Points, in no order, along strands that fork and pass close to each other.
Two points are linked if the straight distance between their rows is under 39.2. Some points are linked to none.
k598: [  8 -10   6  -3   5  -1  -3   5 -15  -5  15  -1  -3  -3   1   4  20 -17
  -6   6  -5  -9  -4  11  10   2]
k258: [  2  -1   7  -2  -1  25  -5 -20  -1   5   5   3 -20  -7   0 -14  15   0
   1  13 -15   2   1  14  -4  -2]
k924: [ -2   3  20   9  14 -10   8   9  13  -4 -22 -12   1   0   4  -5 -20   5
   0 -15   5  -6  18 -20  -2  -6]
k382: [ 10  -3   6  -8  -2   7  12 -28  -3   7 -12   5  -6  -3  -1   6   4   8
  -5   1 -27  -7 -14   5  -7   2]
k852: [ 13  -1 -14  11 -15  24  19 -22 -13   2  10   0   5 -11  10  -9  15  13
 -14  12  -8   5  -5 -12   2  11]
k745: [  4   1   9   8   0   5 -12  20  -9 -27   8   2  -4   1  10   1  -7  -3
 -17 -15  10  11  17  -9  17   1]
k819: [  7  -1  -5  -4  -4  -2  -6  -4  -7   7  19   1  21  -4  -7   3   0 -24
   3  -3  -1  -5 -10  16  14  11]
k749: [-12  -3 -14   3  -7   0  32 -18  -7  -1 -17   7  -3   1   9  -9  15  15
  -3  14  -9   7   5 -16 -13  -6]
k49: [  0   6 -14  -1 -12  -5  -1  -8  -3  -6  20   6  13 -20  10   3   9 -17
  -4   8   1   3  -7   9  -1  23]
k267: [  3   0 -16   8  -3   1   5  10  -5 -11  10  -4  -2  -5  12  11   1  -6
  -8  -7 -17  -4   8  -1  -2  18]
k41: [  9  -1  -3   6 -12  13  16  -6   0  -9   1   4   1 -13   2 -21  15   8
 -15   7   2  31   2 -20  -3  -5]
k932: [  8  10  -3  -2   0   1 -12   6  -8 -11  13   6   8   0   2 -14  14 -11
 -16  10  -7  22  -1   6   7   5]
k694: [ -6 -10  -1   5  14   3  -7  11 -12  -5  -6 -10  -5   5 -10   1 -10  -1
  -6  -1  10  -2   8   1  19  -9]
k203: [-16   0  -2   1  12 -15  11  11  -6   8 -20  -5   6  -3  -4  -9  -4   1
   0   0  12   1  -3  -8  -8   2]
k740: [-16  -3  -3 -12  -3 -20   5 -16  -1  14  -3  12  10   1  -7  -2   1 -12
  21  18  29  -1 -21  12  -8 -10]
k640: [ 12   2  12   7  -2   1  -5   4 -10 -19  13  -9  -1   6   0   7 -14   1
 -12 -10  -7  -4   6   4  10  -9]
k516: [  3  -2  -1  -1   4   1  -8   3  17 -16  -9  -1  -3   3  10  -9  -4   1
   2 -16   4   0  26  -5  14  -3]
k334: [ 20  -7  20   6   4  21   9  11  14   0  11  -7  -3  23 -12   9 -10   4
  -4 -15 -21  14  10  -9  -7 -23]
k270: [-12   0  -5  -3   4 -21  -3 -11  -2  -5 -15  -2   0 -19   5   6  -6  -1
   3  19   0   5 -10  13  -8   4]
k115: [ 11  -3  -2   8  -1   9  -9   8 -15 -23   5  -2  -7   3   3   8 -11  -2
 -15  -9  -6  14   4  -5  16  -1]
k781: [  7  -3 -13  10   2   0  -6   8 -21 -18   7  -3   3  -7   6  12  -7  -8
 -17   4  -3  17  -6  -2  11  15]
k639: [  5  10  17 -13  -4  -2 -12   1  18  12   1   5   5   4  -7  -3   0   0
   4  -1   4 -30   2  16   4  -6]
k271: [  2 -11 -30  10  -7   2  17 -13 -17  -2   0  -2   8 -17  12  -2  11   8
  -2  23  10  13 -16  -3  -2   9]
k985: [-14  -7 -29   9  -4 -16  15 -13  -6   8   9   3   1   2   8  -4   4  -3
  20  24  26   4 -17  -5 -19   2]
k561: [ -4   5 -15  19   1 -11   3   2 -23  -8   8  -9  10 -13  13   7  -5  -4
  -7  13  -3  10  -6 -11   2  22]
k886: [  6   6  20 -11   2 -11 -17  15  15   3   6   6   8  14   1  13  -3   4
  -1  -7  -4 -19   3  26   6  -8]
k478: [ -1 -14 -23   7  -2   8  25 -12 -11   0 -13  -5   3 -15   2  -5   4  12
 -10   8   3   2  -6  -7   1   2]
k25: [-10   0 -18   4  -1 -11   3  -6  -5   9  18   0   1   1  -3 -12  10  -6
  13  24  28  11 -17  -5 -14   0]
k735: [  1   1   6  -4 -11  -3  18 -14  -5   3 -13   0   3 -19  -8  -6   3  13
  -7   1   1   2 -14  -7  -9  -4]
k352: [ 11   1   8   8   1  16   2  -5  13   5 -14 -12 -12   0  -7  -1 -12   5
   3   5 -27  -4   6  -3  -8 -14]
k441: [ -7   4  -1   6   9 -21  -8   0 -13 -11  -5   1   1  -8  18   8  -6  -7
   6 -14  10   6   0 -13   5  25]
k155: [-11   8 -13 -14   3 -12   8 -11   6  15 -13   9   1   8  -8   3   0  -2
   2   7  -6  -6 -12   1 -17   9]
k551: [ -1   1  -9   8  -7  15   8  -7 -11  -2  -5  -3  -9  -1  -7  -7   1   6
  -2   3 -15  15   5 -20   3  -2]
k715: [ 14  -5   6   2   0   1 -11  16  10  -1  -3 -11  -2  17   4  24 -17  -1
  16 -13 -10 -23  -7  15 -13 -12]
k187: [  0   0   5   7   0 -11  -1   2 -15  -5  18  -8   4 -10   2   6   5 -16
  -3   8  -1 -20  -1   3   5   7]
k432: [ -8  -1 -20  -6   7  -3  13 -14  10  17 -15   4  -3   6  -2  -7   4  -2
   5  23   6 -13 -14   1 -23  -1]
k792: [-19   2  -9   4 -15 -15   8 -19  -8   1  13   7   5 -16  12   4   9 -12
  18  34   3  16 -17  11 -18   1]
k9: [-16   4 -11   2 -20  -9  16 -22 -14   0   5  11   0 -14  12  -7  17  -4
  14  23  -3  -2  -7   7 -17   0]
k147: [-15   0 -18   8  10   0   4  10   1   0   0  -7  -5  -1   4  -8  -4  -3
  -4  -4  13 -12  16  -7  -1  11]
k369: [ 12   2   8  -2   7   7  -9  -1  18   9 -17 -10  -6   4  -9   1 -13   3
   6   6 -13 -11  -2   8  -3 -11]
k868: [  0   1   9   5   1   4 -23  22  12  -4  -3   0   0  29   9   9 -16  12
  15 -21   4  -9  21   3  17 -16]
k900: [ -6  -9   3   2  19   5  -5  23   5   6 -13  -7  -4  19  -7  -2 -11   1
  -3  -3   5  -6  17   1  13 -15]
k190: [ -7   7  -5  -5  -5  -1 -13  12  -7  -4  18   9   4 -11  -1  -6  15 -12
  -7  16  11  23  -5  11   1   8]
k602: [ 14   0   4   6   0  -5   9  -4   7  -6   6 -13   0  -6   2  -5   5   3
  -6  -5   0 -18   3 -16  -2   4]
k322: [ -2  -1  -6  -4 -11  13  14 -31 -13  11   2  12  -7  -3  -1 -14  20   4
   5  11  -5   4 -14   1 -12   0]
k695: [ -8  -2   0  -8   1   5   3  16   4   9  -2   1  -6 -13 -14  -5  11   6
 -10   5  10  15  -8   4 -10   0]
k180: [ -3  -5 -17  -6   0 -10   7 -23 -19  -1  -8   8   5  -1  -3   1   9  -6
   4   8  -7  11 -17  -2   5   5]
k134: [ -4  -3   5 -13  -3  -4   7 -23  -5  13  -9   8  -8  -9  -9  13   3  -5
   5  15   0 -19 -21   8  -9   3]
k210: [-22   4 -21   0   6  -5  -6   4   0   1  11   5  -2  -4   4  -3   0  -9
   1   6  23  -2   7   3  -1  15]
k112: [  7 -10 -13   4  -6   4  15 -29 -15   6  14   4  -1 -13  12  12  22   2
  -1  26  -5  -5 -18  -1   1  16]
k836: [-13  -7 -28  12  -8 -10  16 -14 -20  -4  -8   1   4 -16  21   5  10  10
   9  30   3  14 -11  -2  -7   7]
k487: [ -7  -5  -6   2   0  -3   9 -12   0  -6 -19  -6  -3 -15   5 -16   0   1
   7   8  14 -12   5  -3   0  -8]
k454: [ -2  -4  -2 -17   8   6 -17  -8   4  12  10  11  -3   7 -11  13   4  -9
   1   8  -1   0 -10  28  12   3]
k851: [  3  -4   8   0   2  23  19 -16  11  19 -10  -3 -11   0 -16 -16   4   8
  -3  10  -3  -2  -1 -14 -12 -15]
k77: [ -8  -1   2   4  -2   9  20   1   7   6 -21  -5  -9 -13  -6   0 -12   7
  -8   6  -1 -14   5  -8 -13  -5]
k298: [ 14  -6   4  -5   3  22 -11  10   0   4  19   2  -2   5  -9  -1   6  -2
 -14  -6   1   2  -1  16  16  -3]
k61: [-19   2   5  -2  18 -15 -13  21  -2  10 -13   5  18  -2   3  -4 -10   3
   1  -7  24   6   5  18  16   7]
k332: [  2   2   7  -1  15 -19  -1  -3  10  -8 -14  -8   5   4   4  -2 -14   7
  -6 -14   6  -8   5 -12   2   4]
k718: [ 16  -4   5   1   5  27  -8  -2  16   7   7  -6  -9  17  -5   0  -9   2
   1  -7 -14 -16   9  19   4 -16]
k11: [ -4  -4   0 -14   3  -6 -14 -11   4  11   2   7   3  -4  -8  13   7 -19
  15  14 -10   9 -13  24   6   6]
k29: [ 12  -3  12   3   2  25   6   0  12   3  10  -6  -8   6 -15  -1  -9   6
 -14  -8 -12  10  11  -5   3 -13]
k455: [ 13   2  -2   6  -1   1 -11  18  -2 -13  14  -5   6   2   3  12 -20   1
 -10 -27  10   2  -1  -2   8  12]
k392: [ -1   5   1  -8  -8   8 -12 -11  -1  10   9   5  -5 -14 -12  -9  11   3
   4  12   6  18 -18  12  -6   1]
k858: [-12  11   1  -8  -2   2 -16  -6  -3  15   6   6   0   2 -19 -10   3   1
   8  16   6  10 -10  11   1  -5]
k648: [  3  -2   5  -7  -7  -9  18 -17  -5   5 -19   3   0 -14  -1   7   6   7
   0   7 -15 -15 -16   1 -10   3]
k131: [ -2  -2 -10   1  -3  -8  -2 -24  -8   1  21   3   2  -6  -1  -6  11  -7
   7  30  20  14 -24  -1  -5  -2]
k129: [ 16   0  -4  12  -8  17  11 -10  -5  -6  16  -8  -4   4   2   4  -5   3
 -12  -8 -21 -12   5  -6   3   1]
k657: [ 17  -3 -11  -8  -2  15  -8 -18   8   4  10   4  -4  -1  -2  -7  10  -5
   2  -6  -9  -4  -3   8   7   7]
k963: [  2   1   6  -5   2   2 -22   6  12   0  -5   3  -5  17  -2   6 -12   5
  13 -10   3 -21  13   8  16 -12]
k865: [ 16  -2 -17  10  -6  20  17 -12 -12  -5  16   0   4   1   6   3   4   5
 -23   0 -16  -2   0 -11   8  13]
k830: [-26   3  -2  -7   3 -23  -4   4   0  18 -12  10  12   5  -2  -7  -1  -8
  26  12  33   2 -10   5  -8  -2]
k85: [  6   1   3   2  -7  24  -6 -20 -13   7  13   2 -13 -12  -8  -6   6   1
  -3  10  -9  10 -14   8   1   5]
k521: [-17   5   5  -1   8  -4   9  12   0  -9  -7   4  -7   1   1  -2  -4   7
 -19 -12   9  16  17 -19  -2   4]
k804: [ -6   5   5  -2 -10 -15   6  -8 -10  -4 -12   1   3 -18  -2   7  -9   8
   1  -8   2  -4 -10 -12  -2  11]
k430: [-18   1   5   4  20 -10   1  21  -1   7 -22  -7   6  -6   3  -8 -10   3
   1 -11  21   6   6   0   0   8]
k349: [  0   4 -16   2  -7  -8   8  -2  -2  -4   8   1   4 -14  11   9   8  -1
  -6   2 -12  -5  -4  -2  -8  23]
k288: [  7   6 -12   6   4   0  -6  10  -5 -13   6  -2   8   1   7 -20  11  -8
 -12   3   1  21   7 -13   6   7]
k46: [-19   3   5  -3  11 -10   2   6  -3 -11 -12   8  -1   4  10 -13  -1   1
  -4 -15  18   3  21 -12   7   5]
k482: [-11   1   7  -6  -6  -5  11   4  -2 -11  -3   8 -11 -13   1   2   8   9
 -19  -6  10   6   5 -14  -5   5]
k514: [ -6   5   2  -8   0  -3 -13  23  -1   2   6   4   6  -9  -8  -3   4   1
  -9  -2  10  17  -2  11   6   7]
k752: [  4   0  -3  -2   4  -2  -4 -22  -7   1  20   0  -9   0  -5  13   2  -4
  -9  15  -6  -8 -14   4   2  10]
k387: [-10   1  -8   1   1  13  -2 -17  -2   7  -2  -1 -15 -12  -4  -8   4   1
   3  28  -6   3  -5  17 -12  -6]
k779: [  5   9  11  -3   5  10 -17  -3  12   8   2  -2  -5  14  -8   0 -12   3
   0   5 -19 -11   4  25   1 -12]
k642: [  6   6   7   2  11 -18 -13   3  14  -3  -9 -14   4  -5  -2  -8  -8   8
   4  -1   5   1   0  -6   1   1]
k141: [-19  11   4  -9  12 -13 -15  16   5  12 -13   9   2  17  -6   8 -17   1
   3  -3   7  -7   6   6   5   4]
k84: [  8  -3  14  -4   3  23  -3  16  23  13  -4  -1  -4  12  -8  -3  -4   3
   0  -7  -9 -11  17  12   4 -18]
k462: [  9  -2   6   2   2  -7 -14  22 -15 -10  17  -2   8   1   5  12   4 -20
  -4  -2  -7   4  -3  16  10   6]
k531: [-11   0  11   6   9 -13 -12  21 -19   1  -9  -2   3   1   5   6  -8 -12
  16 -21  10  -4   5  -2  15  11]
k817: [ -5   4  -9   1   5 -14 -14 -13 -10  -5  -1  -4   9  -2  -3  -6  -8 -11
  11   5   5   0  -2   3  16   3]
k386: [ 20   4   2   2  -6   7  -4  -3   7 -12  12  -2  -8  -5   0  -3   8   7
 -14  -4  -2  15  -1 -25   4   7]
k360: [ -3   9 -19  12   0  -7  -7   8 -14 -11   5  -4  13  -8  12 -15   2 -14
  -1   9   3  20   1  -7   2  19]
k993: [  5  -4  -1  14 -11  30  30 -13  -9   5   7  -4  -3 -10   0  -3   8  16
 -18  10 -18  10   9 -20   0  -2]
k116: [ -2  10  -3   8  -3  -3  -6   9   4  -8   8  -6  -1  -7   3   3 -19   5
  -5 -20   7  -5   9  -9   0  15]
k509: [ 17  -4   2 -10  -3  15  -1 -23   5  -4  -1   6  -6   2  -4 -12  12   2
  -3 -11 -10   3   2  -4  12  -3]
k293: [ -9   0   1  -9  -5 -19   6 -24  -6   9  -4   8   3  -8  -7   6   3  -7
  13  17  13  -7 -23   0  -9   1]
k256: [ 12 -12  16   7   0   6  13  15   9 -19   4  -2 -11   9   9  18  -5   2
  -5 -23 -12   8  21 -20  -2 -11]
k341: [  0   2 -14   2 -18  15  18 -18  -9   3   6   6   1 -15   3 -16  16   7
  -6   8  -2   9  -8  -3 -10   4]
k207: [ 18  -3  -5  -6   0  21  -9  -5   0   4  21   5  -1  -3  -1  -5  12  -9
 -13  -4  -6   5  -7  19   7  11]
k979: [ 25  -4   7  -6  -3  15  -5  -4  10   4   4  -2  -2   9  -7   6  -2   4
   1 -19 -26   3  -8  13  -4  -3]
k992: [  4  -3   2   0  -3  -3   5 -25 -14   2  17   1  -1 -13   0  -1  17  -3
  -3  23   4  -2 -20   2  -3   5]
k214: [  5   4   1  -4  -6  -2  -7   1   4   2  11  -2   8 -13  -2 -15  17  -9
   5   4   9  -4  -3   7   2   3]
k659: [ 16   2  -5  -8  -4  -4 -11   8   2 -10   2   3  12   4   1  -1   2  -6
  -5 -18  -8   9   0   5  11   8]
k927: [  3  -3  -1 -12   1   8 -16   1  -2   5   6   8   4   5 -12   0   3  -3
  -4  -3   7   1  -2  19  23  -4]
k241: [ 15  -7  17   2  -6  20  -5  16  25  -8  12   1   9  32   6  11  -9   8
  10 -29  -8   3  21   3  -2 -33]
k959: [ -8   3 -13   3 -11 -18   4  -7  -5  -3  15   4   9 -24  15   6  10  -9
   6  12  16   7 -14  -6 -10  23]
k627: [ -5  -6  -3   6  -4  20  30 -19  -3   6  -6   0 -12 -10  -3   2   4  24
 -20  19  -9   7  -1 -10 -11  -6]
k446: [  9   0   0   4   1  -4  16  -7  15  -1 -13  -8  -2  -1   4  -2   0   8
  -2  -2 -17 -11   7 -22 -10   2]
k613: [ -1   1   3   2   0 -13   2   9 -15 -11  -4  -1  -3  12   6  13  -5  -5
   3 -21 -11  -5   4 -12   3   8]
k525: [ -5   4   3   0   7 -10 -15   6  -1 -16  -9   2   5   1  13 -17   3  -2
   2 -10  12   8  20  -6  19   1]
k717: [ -1  -6  19  -1  14   0 -12  29   9   1  -7  -2   2  20   0   2  -5   7
  -4  -4  -5  -1  19  14  17 -22]
k371: [  9  -2  14   0  -4  12 -18  21  26  -1   1   4   0  27   7   8  -6  13
  13 -18 -10  -1  23   9   9 -24]
k957: [ -2   1  -4   5   6 -15   7   0 -18 -12 -10   0   1   4  10   5  -3   0
  -5 -17  -4   5   1 -24   7  16]
k336: [ 14   3   8   2   0 -12 -24  17  -2  -9  11  -6  14   9   4  15 -16  -1
   7 -22   7   3  -6   6  14   7]
k984: [ -4   3  -3  -3   1   5   2 -10  -1   4   7   1 -13   1 -10   5   2   3
  -9   7  -3  -8  -4  -2  -3   5]
k418: [  7  -7  10  -7   1  10 -22   7   9   1  -1   5  -7  24  -4  20 -14   7
   9 -10   2 -22   2  21  15 -21]
k421: [ -5   5   3   2  -2 -18  -6   6   4   0  12  -5  10 -19   4 -12  13  -8
   8  17  21   3  -7   6  -8   6]
k952: [ 14   4   2   2   5  10   0  -1  11  -3  14  -8  -2   0  -7  -7   1   8
 -20   0  -8  13   2  -8  -2   0]
k748: [ 10   8  14  -8  -1 -11 -22  17   9  -4  13   5  10  18   1  14  -6   7
   1 -18  -3  -2   0  13   9  -1]
k79: [  1  -5  -9  10  -3  -2  20  -7 -14 -14 -11  -1   3  -4  12   3  -3  10
 -10 -13  -2   5  10 -31  11  10]
k737: [-13   8 -15  -6  -1  -3   0 -10   3   0  12   7  -7  -1  -3  -7   5   1
  -5   9  15  -2   0  -2  -7   7]
k343: [ -3  -3  19   6  16 -10 -22  32   6  -7  -6  -5   3  10  13   7 -12  11
  -1 -10   7   4  16  15  18  -9]
k653: [  4   2   4  -6   6  -7  -7  -3  15   8 -14  -8  -3  -8  -9  -5  -1   4
   5  12   6  -7 -11  -1  -8  -2]
k670: [  7   0 -10   8  -5  18  -5 -10 -19  -1   7  -4 -10  -1 -10   1  -2  -1
  -5   7 -16  13  -8  -6  10   2]
k72: [-15   3 -21  -4  -2 -14  14  -8  -3   7 -12   7  -2  -1   2   1   7   7
   4  12  -3  12 -14  -8 -21   9]
k699: [ 16  -4  10  -6  -5   1  -8  20   8 -15  10   3   5  21   6  16  -2   3
  -2 -33  -7   1   4   8   1  -9]
k684: [ -8   7   6  -3   4  -5 -21  21   7   2  10   5  -5  10   1  -5  10   1
   4  -4  18  -3  14 -10  13   5]
k215: [-15   5  -6  -2   2  -6  -8  -1  -3  18  12  -1   5   1 -13 -10   8 -11
  15  25  19   7 -13   6  -5  -2]
k530: [ -2   1  -3  -6   5  15  12 -15  13  20 -18   2 -14   5  -9 -13   2   6
   1  21   3  -7 -11  -4 -21 -12]
k274: [  2   3   9  -3   5 -17 -22   9   7   6  12  -5   7   4  -2  20  -9 -12
  15  -1   6 -16  -6  10   9   8]
k998: [  2  -5  11   2   0  13  18   2   3  -4 -10  -3  -3  10  -6  11 -24   0
 -11 -15 -15 -17  16   3  -1 -20]
k615: [  7   4  17  -9 -12  15   7  -6   7  12   6   4  -7  -7 -15 -11  14   4
  -4  -8  -1  -5  -4  -7  -5  -3]
k458: [ -6   4   0  -4   7 -11 -12  11   3   7  -3  -1  -1   7  -5   7  -4  -9
   9  -3  -1 -12   2   5   0   7]
k378: [ 13   3  -7   7  -3  -6  -9   6 -13  -6  23  -5  19  -4   4  11  -2 -25
  -4   3 -13   4  -9  12   7  15]
k195: [ 14  -5   3  -1   1   8 -16  15   5  -4  13  -6   4  32   3  22  -7   1
  14 -18 -11 -10  -7  23  -7 -19]
k700: [-12   0  -5   4  -8 -24   9   0  -4   2   5   0  10 -23  13  -6  12  -7
  12  13  20   3 -12   2 -19   9]
k71: [-20  -3 -18   8  -5 -15   3 -15 -12  -3  -4  -1   3 -21  11   4  -1  -9
  17  28   6  13 -10   6  -6   6]
k388: [ -1   5 -10   4  -8 -14   9  -5  -4  -5   2  -1   6  -8   8 -16  15   4
   2   5   8   9  -6 -20 -10   9]
k936: [  2  -3  13  -7   2   0  -1  16   9  -3  -7   0 -12   3  -6  12  -5   6
  -9 -14  -4  -3   6  -2  -2  -3]
k870: [  0   6  -3   7   1   5   0   5  -7  -5  -6  -9   6   3 -10 -12 -11   1
  -6  -6 -13  15   9  -7   8  -6]
k546: [ 11   3   7  -5 -10  10  -2  -1  -2   7   4  -2   1  -5 -20   0  -4   4
   0 -16   0   1 -10  -8   5   1]
k262: [  0  -3  28  -1  10  -3   6  22  22   0 -19  -2   1   9   3   2 -13   2
  -1 -15   5 -11  25 -10   1 -15]
k550: [ 13   5  10  10  -5  10  -1   0  -6  -7  19 -11  -2  12  -5   4 -12  -1
  -2 -10 -14 -20   7   3   2 -11]
k431: [  5  -7  24  -6   2   9  -2  28  31   3 -20   5  -2  15   7  12 -12   3
   6 -18   0 -18  24   3   1 -20]
k861: [ -5  -3   9   5  -4  19  25  -9   3   1 -11   1 -11  -4  -8   7 -16   7
 -14  -1 -14 -13  16 -11  -4 -13]
k604: [ -4   2  -5   3   0  -1  26 -16  13  -1 -21   0  -4   1   6 -12   2  10
   0   9  -9  -3  13 -24 -14  -7]
k647: [ -5   3  -2  -6  -8  10  24 -26  -6  10  -8  14  -9   7  -3  -9  16   9
  -5   6 -14  -2  -4 -12 -13  -4]
k222: [-22  12   6 -12   5 -10  -7  11   2  10 -14  11   3  14 -11 -10  -1   8
   0  -6  12   7   8  -4   5  -4]
k675: [  2 -10 -16  -3  -2   5  13 -23  -3  -1 -14  -1   0  -9  -1 -10   3   2
  -1  -1   3 -12   0  -1   6  -2]
k917: [ -7   7  -6  -2   5 -11 -26  -3  -5  -7   2   5   8   7   3 -10  -2  -6
  10   1  18   6   7  -1  25   3]
k297: [ 13  -9  13   3  -4  11   5  23  12 -17   9  -2   2  20  10  14  -5   0
   1 -31 -11   2  20  -2  -6 -19]
k193: [-11   0 -13   6  -7 -26  14  -8  -5  -5  -4   2   2 -10  22 -10  16   5
  14  12  16   3  -8 -10 -22   8]
k294: [ -7   3   2 -14   4   4   2  11  13  21  -3   7  -2   4 -14 -12  17   2
  -4   9   7   3  -6   9 -13  -5]
k89: [ -3   1  12   9   7 -10 -12  21  -9  -1 -12 -11   8  13   4   6 -22  -4
  18 -25   1 -14   7   3   8  -3]
k407: [ -2  -7  -3 -12  -7  12  12 -25   0  18 -10  15 -12  -3  -3 -15  22   2
  13  13   2   4 -21  10 -22  -6]
k772: [ 15  -1   9   8  -8   5   8   5   6 -15   8  -4 -10  -1   6  11   3   7
 -11 -12 -14   5  12 -30  -1   5]
k305: [ -1  -2  10 -11   3  21  -1  18  20  23  -8   5  -5   3 -14  -8  11   2
  -3   1   1  -6   7  13  -1  -9]
k664: [ -6   2  11   1   9 -14 -25  26   8   4   0   1  20   1   8  -1  -9   9
   2  -4  11  -1  11  23  23  -1]
k145: [  9  -5   0  -5  -1  15   5 -14  19  -9  -8   3  -6   0   0 -11   0   2
  -2 -11  -8   3  21  -8   9  -9]
k435: [ -3  -4  -9  12   3   5  13  16  -4  -9  -1 -11  -2  -3  11   7  -6  -2
 -12  -8 -18 -11  17   3  -5   5]
k4: [ 12  -1  -6   9  -1 -12   8  -7  -9  -6   5 -10  12 -10   4 -14  11  -3
  -1   3   9  -6  -6 -17   4   8]
k933: [ 18  -6   0  -3  -3   9 -19   9  -5  -3  22   1   2  22   2  20   1 -12
  11 -15 -17  -4  -9  26   2  -4]
k977: [  5   1   9  12  -1   5  -3  24   7  -3  -3 -16  -3  12   2  14 -23   0
   8 -14 -12 -18   9   6 -12 -14]
k956: [ -9   7  13  -1  13 -11 -14  22   0   7 -18   0   4  24  -3  12 -26   3
  10 -15   2 -13   7   4   6  -7]
k536: [ 17  -5   4 -10  -2   4  -2 -11   3   4  -9   2  -9   3  -6  14   0   3
   4 -10 -26  -2 -15   8  -4   4]
k152: [  5   5  20  -7  -4  21   6  -8  16  18  -8   4 -11   2 -20  -9   1   5
   0  -2  -4  -7   1 -10  -7 -13]
k282: [ -2   1  -4   0  -9  -2  18   1   4  -6  -1   3   1  -7   6 -25  22   5
  -3   1   8  14   7 -21 -12  -4]
k189: [ -6  -2  -6   0   6 -13  -1   4  -7   2  -9  -3  -7   4  -1  17  -3  -6
   9   0 -14  -5  -6  -8  -2  12]
k746: [  1   4  -1   0  -2  -3  -5  -7 -14  -3  -8  -5  10  -3 -11 -16  -3  -3
   6   1  -4   6  -2   0  12  -7]
k232: [ 25 -13  12   2   1  20  -1  13   5  -4   8  -9   2  30  -5  14  -7   5
   3 -25 -18  10  -3   6  -5 -26]
k751: [  0   4  11   4   2   1 -19  28   3 -12  14   3  -6   8   9   2   2  -1
  -1 -18  12   0  20  -7  16   3]
k786: [-15   0   2  -1   9 -25  -3   4  -7  -5  -4   1  -5 -16  10   7   1   0
   3   3  22   9 -10  -9  -6  19]
k705: [  3  -4   6  14   1   0  12  21   3 -12  -6 -14  -2   3  12  18 -22   5
  -3 -21 -16 -11  13  -2 -14  -4]
k182: [-21   2 -15   0   4 -20   5  -6  -9   5  -2   5  -4  -1   6  19   1  -8
   8  15  -6   0  -8  -7 -12  20]
k56: [-12   3  -4  -1   8 -22  -3  -1   2  -4  -5   3  -2  -2   7 -11   4   7
   5   0  36  14  -6 -17  -9   7]
k81: [-11   2   1   3   0  -2  15   0   8   4 -34  -6  -6 -17   3 -10 -13   6
   3  14  12 -13   1  -8 -17  -8]
k68: [  0  -4  -1 -10  -4  -2  -3 -23 -15   7   2  10   2  -8  -7   8  10 -17
  12  11 -13   9 -19  14   7   6]
k158: [-16  -2  -7  -2   2  -1  -2  -3  -6   1 -12  -2  -5 -17  -7  -2  -3  -1
   0  19  -1   9  -7  18  -4  -4]
k301: [ -2   2  10 -12   0  -7  -7  -1  12  10   4   5  -1  -3  -5  -6  17  -9
   6   8  12 -25  -2   9  -1  -1]
k801: [-21  10   0 -10   3 -18  -1   5  -6  11 -10   7   9   7 -10 -13   2  -2
  10   2  16   4  -4  -3  -5  -1]
k206: [  8  -7  18   9  -3  15  15   1  10 -14   0  -4  -2   8  -6  16 -31   4
  -5 -21  -9  -2  23  -9   0 -26]
k649: [ -3  -1 -12  -7  -9  -3  -1  -9  -6   5  18   9  23 -14   0  -3  11 -28
   5   9   9   8 -11  18   7  12]
k999: [ -9  -2  -7  -2  12   6   5  10  13   6 -10  -3  -3  11  -7  -8  -7  -2
  -7  -4   7 -13  18  -1   2  -5]

Follow the links from the first point to the second, and from the first to the third. Name the last point that the two ways share.
k182 / k992 / k293: k801
k868 / k749 / k649: k700
k334 / k639 / k116: k748
k737 / k71 / k11: k85
k615 / k900 / k648: k801
k352 / k129 / k751: k115
k187 / k334 / k745: k700
k270 / k737 / k516: k85
k639 / k781 / k41: k388

A fork is a point with three links, a tip a point with one. Leave the first point through the second and follow the links. Name the first fork or tip that comes.
k718 / k84: k115
k933 / k195: k49
k932 / k190: k369
k145 / k509: k180
k271 / k478: k206

Name the points in between on the shortest way along the links from the first point to the second, in order.
k516 / k271: k525 k917 k817 k746 k870 k551 k670 k85 k258 k387 k158 k270 k71 k836
k647 / k781: k322 k341 k852 k865 k129 k550 k640 k115
k274 / k551: k458 k141 k222 k801 k203 k430 k61 k664 k343 k717 k900 k999 k147 k210 k737 k984 k752 k992 k131 k25 k215 k858 k392 k85 k670
k152 / k56: k851 k530 k432 k155 k72 k182 k189 k613 k957 k441 k786
k195 / k952: k715 k977 k705 k435 k267 k349 k49 k959 k700 k421 k214 k301 k639 k886 k748 k699 k297 k256 k772 k386
